A landscape with many peaks, sampled at points; each row gives a point and its height.
From any point a climber steps to the highest of the 2 points nearest to it. It stops when none of these is higher. Distance is the straight distance between rows; heights are no part of it.
ror: [173 159  74 108  70 163 151 109 136 124  99  96 137 126 122 109  71 137
 173 117  84 152 128]  height 473
tav: [ 99 119 105 154 144 110 187 132 130 140 171  73  95 176  93 118 171 146
 114 194 132  49 166]  height 200
kepo: [148 187 182 151 158 127 149 144  91 170 113  83  88 110  85 106 142 126
  90 128 107  84 158]  height 293
Zit: [146 131  90 123  84 180  69 115 125 107 109 117 148 134 122 104  97 155
 117  81  97 155  87]  height 537
Lifu: [124 100 125 173 117 178  69 139 183 151 105 102 155 120 138 100 129  89
 106 124 154 163  99]  height 626
tebu: [ 72  85  98 143  81 127 146 124 103 108 183 113 127 142 156 135 179 158
  72 184 165 127  73]  height 403
mamok: [128 104 128 125 100 142 141 145 183 177 104 157 138 152 116 111 133 118
 105  93  87 105 135]  height 335
luvav: [122 176 122 129 127 140 157  78 111 169  95  63 147 141 147 122 123 162
 123 121  63 128 149]  height 390
Gak: [124 170 138 188 167 129  56 111 106 146 150 130 145 125 115 121 112 120
 114  63 155 109  98]  height 272
mabo: [134 130 153 177 114 126 111  77 128 126 131 190 142 151 109 139  88 129
 137  38 126  99 145]  height 296
lilo: [106 129 130 134 157 110  99  88 145 148 151 122 136 141 116  96 168 127
 156 201 163 106 164]  height 300
Zol: [164 139 181  97 120 122 116 141  82 112 106 148  89 108  69 127  95 124
 131  96 114 139 191]  height 547
femi: [115 136  93  73 138  96 170 161 113  92 167 112 109 152 105 132 136 129
 166 181 134 114 121]  height 100
Kivan: [166  90 150 130  72 146 151  94 100  93  95 165 138  77 150 148 149 118
 145 132 151 137 201]  height 433
tup: [136 153 105  39 123 134 111 153  98 111 108 127 116 155 117 124  98 166
 148 108  67 160  94]  height 658
fef: [128  53 132 115  95 167  81 153 150 124  97 151 137  94 151 124 158 112
 102 165 150 184  91]  height 323
muk: [103  46 154 119  74 148 118 162 157 169 114 151 105  94 145 113 163 112
  73 177 156 160  81]  height 266
sadu: [116 146 158 111 199  79 148 126 144 139 143  94 120 139 124 145 132 111
 183 161 150  99 206]  height 167
lag: [122 137 139 147 150 109 148 124 107 108 112 117 149 119 157 164 141 104
 127 104 124 137 155]  height 344
Ribe: [127 138 102 140  97 104 180 160 117  66 160 148 126 130 126 148  97 108
 147 100 150 111  99]  height 44
gazat: [107 128 135 158 130 139  92 121 145 169 137 115 128 122 110  86 158 115
 112 183 154 123 134]  height 368
Roto: [133 103 165  90 113 104 154 125 114  76 135 202 119 100 140 161 119 115
 170 130 173 145 159]  height 321
zuk: [120 165  91  93 129 111 166  82 134 143 128  69 139 161 147 124 104 170
 173 160  81 136 139]  height 408
mepov: [130 190 146 151 167 129 139 112 116 152 158  79 110 146  89 113 133 138
 125 143 127  85 141]  height 278
kimus: [162 195 136 121 135 152 176 147 154 161 115  58 135 117 113 130  80 112
 151  80 100 124 127]  height 355
Gapiv: [110 136 129  88 167  80 152 113 127  97 132 118 126 148 141 148  99 124
 199 165 126 148 185]  height 222
sen: [137 160 157  96 141 118 106 143  94 113 139 156 107 132  79 120 105 128
 158 111 129 135 133]  height 591
giz: [108 115 126 138  91 107 198 126  99  75 166 170 124 130 139 167 146 126
 128 118 159  98 122]  height 67
Zile: [145 137 174 147 157 115 135 118 101 130  72 141 140  99 142 165 107 104
 129  59 107 150 190]  height 324
likiz: [150 133  99 157 104 177  85 128 168 122 118 118 151 125 119 110 102 113
 150  87 128 146 104]  height 562
vifa: [167 115 176 114  96 140 145 117  81  93 101 146 104  76  93 125 126 113
 153 150 140 143 213]  height 493
dov: [ 99 102 119 158 144 133 120 133 133 149 116  56 152  99 186 128 182  96
  97 185 147 157 131]  height 478
mit: [127 123 133 103 106 149 121 113  95 128 127 134 125 115  99  90 163 149
 118 187 130 124 130]  height 428
kani: [101  91 121 119 153 123 108 156 123 132 108 121 142 114 173 132 164 120
  96 167 133 171  94]  height 407
Pebi: [117 161 134  93 154 103 107 145 123 119 146 154 118 169 100 129 100 137
 137  77 106 108  98]  height 644
lav: [118 144 136 209 130 125  99  85 132 138 147 162 161 149 129 135 130 120
 103  57 140  95 109]  height 284
zepem: [ 83  73 111 142 136 100 173 150 132 131 165 109 105 145 129 135 193 127
  93 187 155  75 152]  height 142
zik: [145 170 116 139 118 136 197 191 135 137 112  97 125 124 101 123 117  83
 112  85  96 107 111]  height 328
Gemug: [125  94 101  97 146 130 111 152 154  56 121 171 150 140 179 151 126 142
 135 127 145 147  54]  height 439
gifug: [135 103 145  65 110 127 121 177 103 154 149 205  89 122 108 118 162 156
  83 139 138 110  84]  height 629
Fope: [105 147 119 104 129  89 194 154 100  52 196 124  81 151  95 151  86 126
 172 161 145 113 131]  height 146
giga: [144 140 130 132 154 147  91 137 100  85 102 118 152  99 142 153 110 102
 139  95 140 173 119]  height 371
fivu: [160 114 147 178 138 125  54 103  99 174 116 171 117  87 102 111 133 152
  91 101 141 125 162]  height 251
Zasuz: [117  71 114 104 145 156  86 115 155 106  89 177 153 151 180 146 137 156
 110 131 123 170  77]  height 497
vepun: [123  70 142 195 125 139  36 137 153 177  99 147 126  98 138 112 128 108
  75 120 157 179  90]  height 765
nuf: [141 184 142 136 151 133 178  99 145 176 121  30 152 114 147 132  96 143
 141  95  89 106 156]  height 374
mut: [128 101 125  96  97 144 109 159 135 123 145 201 113 145 130 121 139 147
 103 100 132 105  66]  height 775
lok: [112 155 145 136 150  97 166 109 115 115 175 102  87 175  75 117 142 142
 152 182 135  64 169]  height 244
Numo: [119 151 130 152 194 116 106  97 196 185 146 103 157 168 137 128 129 122
 145 110 141 108 140]  height 158
ramo: [158 137 148 161 154 144  57  86 126 176 105 130 137 104 117 101 137 124
 136 122 141 137 179]  height 230
Gop: [164 110 108 120  79 173  65 109  71 130 122 129 117 124  95  99 127 174
  73 104 112 155 107]  height 519
kemun: [ 99 106 121 145 120  92 205 109  80  93 167 122 116 138 140 160 178 139
 110 157 149  78 155]  height 94
kasem: [114  95 139 146 146  98  83 183  94 190 116 148  90  74 132 112 158 148
  46 155 117 159  95]  height 501
dema: [125 127 111 163 105 135 175 106 102 123  93 114 152 122 163 148 157 123
  86 107  92 126 144]  height 325
kel: [137 182 163 150 115 128 193 142 101 126 103  97 100 122  98 128 111 111
 113  99  85  99 159]  height 307
gepom: [100 119 123 113 153 109 158 138 175 186 112 121 144 171 149 128 146 131
 103 133  75 109 140]  height 394
fip: [119 144  67 136 139 107 170 192 133  81 179  88 124 156 119 150  94 109
 155 114 144 110  80]  height 22
tidag: [123 127  90 134 195 106 131 140 197 142 155  80 152 156 142 146 131 107
 163 147 158 114 130]  height 108
nik: [117 120 108 115 157 110 121 117 189 113 164 145 140 163 117 115 146 118
 184 178 166 111 136]  height 194
Sebok: [150  85 132 122  82 144 141  97 111  64 116 181 143  97 167 176 127 126
 150 102 159 152 131]  height 385
guf: [105 131 139 134 175 130 125 110 147 198  96  39 148 103 191 127 160 128
  91 164 111 144 145]  height 543
niker: [131 186 104  87 140 136  89 152 113 104 143 104 130 161 116 119  80 154
 160  91 104 137  61]  height 693
kez: [135 166  69 126 127 109 161 111 140 112 138  84 142 151 156 140  77 132
 183 149 111 141 106]  height 434
golo: [131 180 151 144 184 108 135 127 165 125 152 102 136 128 134 156  61  99
 180  77 147 141 140]  height 102
dif: [117 162 172  88 143  95 176 135 106  94 167 147  77 148  74 121 105 134
 161 181 136  98 173]  height 199
lizi: [131 118 104 134  64 155 164  89 100  94  93 123 152 111 158 134 128 139
 130 127  88 146 145]  height 313
tero: [142 169 168 130 187 101 132 139 156 145 128  97 134 108 113 144 110  83
 176 114 156 123 187]  height 126
vala: [125 139  93 120 166 130 116 144 122  51 123 110 152 131 172 168 104 120
 155 116 139 170  74]  height 398
Riruk: [117  81 137 103  70 152 126 127 130 168 118 161 102 113 115  94 164 141
  84 173 115 135 118]  height 364
Nilat: [155 137 128 147  76 164 119 105  70 130 114 138 112 130  80 105 131 162
  86 100  93 117 141]  height 503
zadez: [116 107 116 125  90 133 107 131 171  93 190 201 130 149 142 124 137 150
 132 119 186  89  53]  height 620
gef: [101  93 152 187 117 122  67 158 131 207 124 131  98  91 112  92 144 118
  65 155 150 159  84]  height 616
pifan: [124 135 121  44 146 129 107 172 116 129 119 119 114 134 116 108 139 135
 142 168  98 155 115]  height 585
zuv: [135 120 132  68 142 114  88 126  78 111 120 149 120 110 126 121 153 142
 148 182 139 161 136]  height 494
sute: [110  82  98 142 113 123 150 151 162  71 185 169 145 137 169 165 157 120
 125 124 190 105  70]  height 584
fon: [175 154 112 140  49 175 142 114  95 101 108 101 119 125  78 106  79 140
 129  82  84 131 141]  height 488
telet: [142 142 153 150 196 148  83  95 186 194 105  96 165 114 146 125 130 101
 142 106 141 139 158]  height 196
lin: [ 99  81  96 148  70 152 134 109 134  87 153 154 146 123 183 144 168 146
 107 158 183 134  66]  height 451
temek: [150 111 145 109 150  98  87 176  79 164 138 194  82  79 113 112 161 163
  77 148 132 125 120]  height 496
Nodi: [146 145 134 180 143 136  37 107  74 156 135 150 118 111 102 112 117 153
  75  72 127 127 106]  height 263
gamo: [129 119 142  74 147  96 122 112 131  78 129 179 130 131 133 153  90 121
 196 134 139 160 157]  height 265
Luv: [ 97  87 128 136 152 132 111 133 162 154  91 156 146 158 181 149 136 140
  68  97  83 158  78]  height 563
diro: [141  94 111 121  79 148 168 135 219 146 111 163 143 141 125 109 125 102
 150 135 109 111 137]  height 282
Vapu: [166 153  69 110 114 154 125 125 147  92 100  90 153 122 162 126  66 120
 190 131 108 174  99]  height 458
migu: [130 131 129 119 101 110 196 137 164 120 140 164 121 148 102 120 134 113
 163 149 119  91 156]  height 209
lalaz: [114 150 152 116 157 128 149 139 165 212  93  64 126 123 142  97 153 115
 100 146  90 107 160]  height 472
gasob: [145 109 166 159 101 129 141  78 121 128 101 185 144 123 131 155 118 119
 124  58 112 120 191]  height 309

For each start below, name the point where the climber stops.
migu | guf
kepo | vepun
Roto | niker
Numo | lag
ror | vepun
Ribe | lok
tidag | niker
muk | niker
